A landscape with many peaks, sampled at points; each row gives a point and its height.
A climber steps from a point to the highest of its 2 nearest points, and stops where none of them is higher. Distance is the straight distance between rows; heights are no part of it.
z_412: [127  93 111 117  74 155 123 117 113 129 123 107 183 153 137 110 137 164
 159 102]  h=65.3
z_287: [157 101 121  97 188  32  87 137 140 153 141 143  69  57 106 157 152 109
 106  77]  h=21.9
z_90: [148 117 145 118 172  72 104 115 140  96 148 150  80 150 138 161 158 120
  82 108]  h=5.8
z_361: [144  92 123 111 171  76  99 120 114 140 149 152 117  58 123 154 108 101
 103 153]  h=37.3
z_926: [111 108  76 134  94 144 100 155  88 174 116  83 178  83  98 137  97 131
 138 114]  h=65.2
z_732: [115 111 124 102 132  54 115 153 170 134 144 136  73 144 117 187 187 106
 131 123]  h=6.1
z_618: [112 135 175 137  99 150 130 112 118 121 139 126 163 150 186 128 138 184
 158 131]  h=59.6
z_457: [133 143 122 163  89 140 163 148 119 151 131 124 103 128  89 111  74  86
 148 163]  h=60.7
z_989: [143 114  70 119 174 170  99 133 136 142 105  90 194 132 113 132 110 143
 101  87]  h=64.4
z_765: [157 140 179 152 160 138 144 100 126  88 126 187 101 161 135 120 109 169
  94 140]  h=13.7
z_644: [123 121 137 157 133  85 153 134 156  98 145 138 131 109 104 142 148  70
 109 167]  h=27.5
z_209: [105  96 100 129 119 151 120 136  97 135 131  93 140  96  97 128  85 110
 118 115]  h=61.1
z_591: [134 114 115  83 119 116 136 136 111 149 117 144 132 144 175 160 139 110
 134 184]  h=47.2
z_495: [159 123 123  98 215 100 119  98 133  91 157 168  89  99 106 113 119 105
  77 134]  h=25.0
z_670: [124 149  67 147  86 149 119 165 108 190  98  84 183 111 119 136 106 135
 149 130]  h=69.1
z_783: [137 105 139 150 131 102 143 136 150  79 128 121 141  98 101 126 154  83
  84 130]  h=32.4
z_912: [172  88 121 131 137  80  91 125 116 126  87 144 144 102 147 145 178 141
  85  95]  h=33.7
z_745: [109 180  83 152 107 204  95 129 126 161 133 104 135 167 120 138  77 161
 132  79]  h=76.8
z_263: [167 135 148 144 167  82  78 131  98 145 144 137 116 120 173 181 122 139
  86 120]  h=46.8
z_301: [131  57 118  78 169 143  96 110 108 106  75 116 161  92 142 105 156 136
 117  64]  h=9.5
z_949: [138 102 129 139 141 128 115 120  93 118 139 122 158  91 109 123  96 119
 103 129]  h=56.5
z_267: [162 181 169 151 106 123 154 159 108 189 100 107 136 122 178 112 111 112
 168 190]  h=15.2
z_872: [168 115 131  83 205  88 120  92 112 100 151 152  89  60 117  90 130 109
  87  93]  h=19.5
z_470: [103 169 160 168  87 163 173 136 131 150 134 133  66 138  85  84  76 120
 163 152]  h=64.3
z_71: [144 100 134 121 129  59 102 136 154 117 125 144  79 154 134 179 182 118
 105 104]  h=2.2
z_873: [162 120 134 131 177  65  90 124 113 143 164 155  90  98 156 178 101 112
  94 152]  h=42.6
z_804: [156 126 176 148  85 129 148 128 122 161 139 158 113 111 142 131 110 127
 155 163]  h=15.3
z_204: [ 83  60 103  75 160 164 117 130 122 121  85  94 158 112 131 120 141 111
 126  94]  h=5.0
z_736: [125 101 151 119  70 134 139 101 116 103 125 140 146 157 158 120 150 161
 152 121]  h=62.3
z_106: [158  64 128  83 170 115 105 106 101 119  93 136 136  56 126 103 141 126
 107  72]  h=12.9
z_544: [127 179 142 163  58 165 167 148 122 139  78  82 121 175 130  79 119 130
 161 122]  h=18.8
z_316: [119 124  87 125  92 137 150 160 114 141  68  87 173 142 121 123 157 102
 129 147]  h=23.0
z_750: [ 75 175 164 177  84 192 147 134 119 141 130 100 128 156 130  83 108 192
 166  92]  h=70.9
z_442: [ 80 170 165 184  79 188 154 136 110 145 114 119  82 139 104  89  82 154
 153 107]  h=67.9
z_798: [ 92  94  90  88 109 139 170 136 139 114 101 109 117 135  86  98 145  76
 141 149]  h=15.1
z_404: [130 189 153 153 103 187 146 145 147 187 125  81 169 149 168  86 109 172
 187 121]  h=65.1
z_648: [ 85 133 114 149 146 178 144 139 118  95 116  93 119 167  93 126  91 110
  95 122]  h=43.9
z_589: [116 165  84 159 159 160 107 155 122 178 147  83 186 130 144 147  68 135
 141 149]  h=76.5
z_39: [166 153 135 160 141  97  76 121 130 136 149 112 190 104 167 163 154 171
 105  93]  h=47.9
z_727: [ 99 149 132 116 118 163 153 135  85 159 144 106 120 149 154 119  65 132
 161 178]  h=51.8
z_560: [171  90 131  69 188  97 111  90  89 109 113 149 106  65 149  83 147 128
  95  61]  h=15.8
z_659: [123 127 144 109  90  92 166 119 152 101 121 135 114 177 158 126 184 103
 148 168]  h=16.7
z_228: [114 110 111  84  82 118 176 126 132 111 106 124 122 164 123 101 152  90
 153 164]  h=12.8
z_337: [ 92 106 157 110 138 134 144  85 109  67 146 166 109 141 105 103 115 170
 114 122]  h=12.7
z_510: [112 161  94 149 149 193 108 134 125 164 150  97 162 157 129 140  64 162
 130 117]  h=79.6
z_998: [193 122 124 133 150  64  83 118  92 131 107 137 136  70 145 144 160 140
  77  85]  h=36.4
z_304: [111 111 122  91 143  75 114 131 194  92 168 150  95 117 106 155 206  90
 146 118]  h=19.9
z_101: [119 120 128 149 167 149 150 131 126  90 127 118 124 148 100 130 101  96
  83 153]  h=39.8
z_57: [164  85 116  97 150  35  82 148 113 166 108 137  77  88 108 174 163 148
  98  71]  h=14.4
z_573: [120 118 104 113 169 163 100 116 118 115 128  97 186 145 142 131 122 156
 101 104]  h=59.4
z_355: [156 130 135 139 152 117 139 127 139 129 170 174 106 104 109 141  83  98
 126 182]  h=53.3
z_615: [ 88 167  64 144  89 191  94 125 106 148 127 102  91 148 122 145  97 126
 125  83]  h=74.9
z_817: [ 94 146 114 135 179 177 105 114 107 104 151  83 169 136 113 116  98 168
  93  85]  h=54.1
z_425: [ 74 164 200 133 126 122 171 116 133 103 151 152  88 147 151 112 141 146
 152 172]  h=13.6
z_848: [141 143 181 184 129 176 157 125 135 119 115 155 110 158 130 106 102 154
 112 147]  h=16.6
z_683: [117 163 162 136 123 117 140 112 188  82 194 197  93 133 101 115 169 143
 173 145]  h=3.2
z_911: [ 93 205 105 136  89 169 125 153  97 168 122  68 118 151 139 115  70 130
 166 121]  h=56.1
z_409: [164 138 121 108 149  90 102 131 182 123 179 193  71 158 109 176 161 128
 140 131]  h=36.8
z_861: [129 153 140 142 102 136 121 132 130 146 135 100 198 146 185 140 153 157
 150 135]  h=56.8
z_766: [152 132 118 161 125 115 160 147 148 151 142 157 124 106  89 131  85  83
 143 188]  h=57.6
z_598: [171 130 153 129 168 114 130 102 143  77 136 182  96 163 133 138 139 140
  81 132]  h=10.3
z_990: [120  84 113  79 138 105 132 120 134 129 133 150 116 121 136 156 153  98
 129 165]  h=42.9
z_640: [172 133 178 138  98 134 148 124 156 158 143 202  88 123 136 121 112 134
 160 167]  h=13.8
z_496: [116  84 137 109 159 136 135  92 114  51 124 129 121 130  98  84 135 147
  86  95]  h=21.0
z_188: [129 171 108 161 110 144 127 163 112 185 128  84 184 114 152 134  87 130
 162 148]  h=73.2
z_449: [159 144 200 161 120 141 153 110 167 131 151 208  85 120 111 101 119 160
 154 151]  h=11.1
z_11: [ 74 149  94 160 150 187 110 135 112 104 130  72 129 147  91 128  95 124
  90  86]  h=48.0
z_971: [121 151 150 131 103  74 156 127 184 100 157 146  99 155 132 143 195  96
 147 150]  h=20.0
z_221: [150 117 146 142 138 118 104 114  96 127 149 134 150 112 155 155 109 142
 108 135]  h=51.7
z_277: [141  81 144 101  87 116 147  96 132 103 135 176 121 154 133 120 148 148
 144 135]  h=59.2
z_248: [149 149 174 149  83 127 145 141 106 182 121 127 138 110 173 129 117 135
 168 166]  h=16.5
z_182: [119 125 140  86 120 139 135 125  99 149 142 136 124 152 179 143 101 130
 148 182]  h=49.6
z_383: [129 126 132 131 204 123 131 111 131  78 151 143 109 116  99 122 100 102
  74 147]  h=32.7
z_891: [108  86 113  64 157 102 130 123 175 108 139 161 105 111 116 140 179  83
 138 136]  h=34.5
z_149: [108 164 192 130 102  83 160 125 164 122 164 152  74 147 156 132 169 131
 167 152]  h=16.3
z_874: [119  80  69 101  89 165 111 133 118 146  85  93 195 136 120 115 155 151
 149  92]  h=69.4
z_632: [113  86 141 134 132 120 139 106 132  58 119 128 145 125 105 112 156 120
  95 109]  h=26.7
z_154: [187 137 112 139 164  88  67 123 105 148 131 125 183  73 162 156 147 167
  88  83]  h=41.3
z_899: [115 113  61 119 154 183  94 149 128 149  75  83 159 131 104 136 122 118
 104  93]  h=69.5
z_834: [124  99  98 117 103 119 138 151 127 136  64 118 173 133 158 145 186 113
 115 155]  h=26.8
z_436: [101 132  47 127 118 184  91 155 112 161  97  85 126 131 106 147 105 113
 117  90]  h=73.0
z_708: [151  94 109 103 172  55  93 138 151 148 135 160  91  44 104 164 152  93
 115 128]  h=29.4
z_403: [167  93 131 118 112 128 145 106 156  99 140 184 116 144  89 112 133 128
 130 139]  h=53.4
z_85: [137  90 111 129 115 102 105 141 133 124  71 128 170 133 164 160 206 139
 109 115]  h=30.3
z_230: [142 152 139 161 126 112 105 127 145 147 142 109 213 120 175 167 152 165
 134 117]  h=53.5
z_952: [ 81 141 177 140 113 115 172 108 155  72 169 167 108 131 104 106 141 147
 152 159]  h=9.8
z_65: [129 148 145 140 137  89 154 137 168 111 161 152 105 133 130 149 156  74
 132 175]  h=23.7
z_793: [114 162 175 167  98 159 168 137 121 128 114 108 133 159 145 103 117 127
 142 150]  h=17.8
z_452: [100 189 102 105  99 152 144 146  85 168 112  80  98 159 130 104  59 106
 162 153]  h=54.0
z_844: [105  73  98  80 158 128 147 132 170 102 115 134 118  99  83 111 152  66
 138 137]  h=23.6
z_155: [124 219 122 124  94 166 133 146 126 191 100  55 153 154 157  84  95 149
 192 123]  h=60.5
z_219: [119 160  92 153  60 149 150 157 114 139  75  76 153 168 110 106 132 103
 141 119]  h=20.3
z_730: [ 71 114 148 121 101 162 161 103 100  89 136 141 111 160 105  95 107 166
 142 125]  h=7.5
z_274: [168 114 121 109 129  96 121 111 171  99 165 193 109 127  95 133 157 121
 139 140]  h=45.8
z_726: [105 187 137 170 105 201 141 135 156 163 126  89 153 173 143  96 108 186
 170  95]  h=67.8

Two climbers start at each pair of points below. Name the first point that both come to, or write never.
z_106 / z_891 | never
z_798 / z_659 | never
z_952 / z_598 | never
z_648 / z_949 | z_510
z_316 / z_209 | never
z_727 / z_766 | z_750
z_409 / z_90 | z_736

For each start below, name the point where the climber stops.
z_287 | z_510
z_228 | z_783
z_71 | z_750
z_154 | z_736
z_301 | z_510
z_221 | z_510
z_355 | z_750
z_101 | z_510
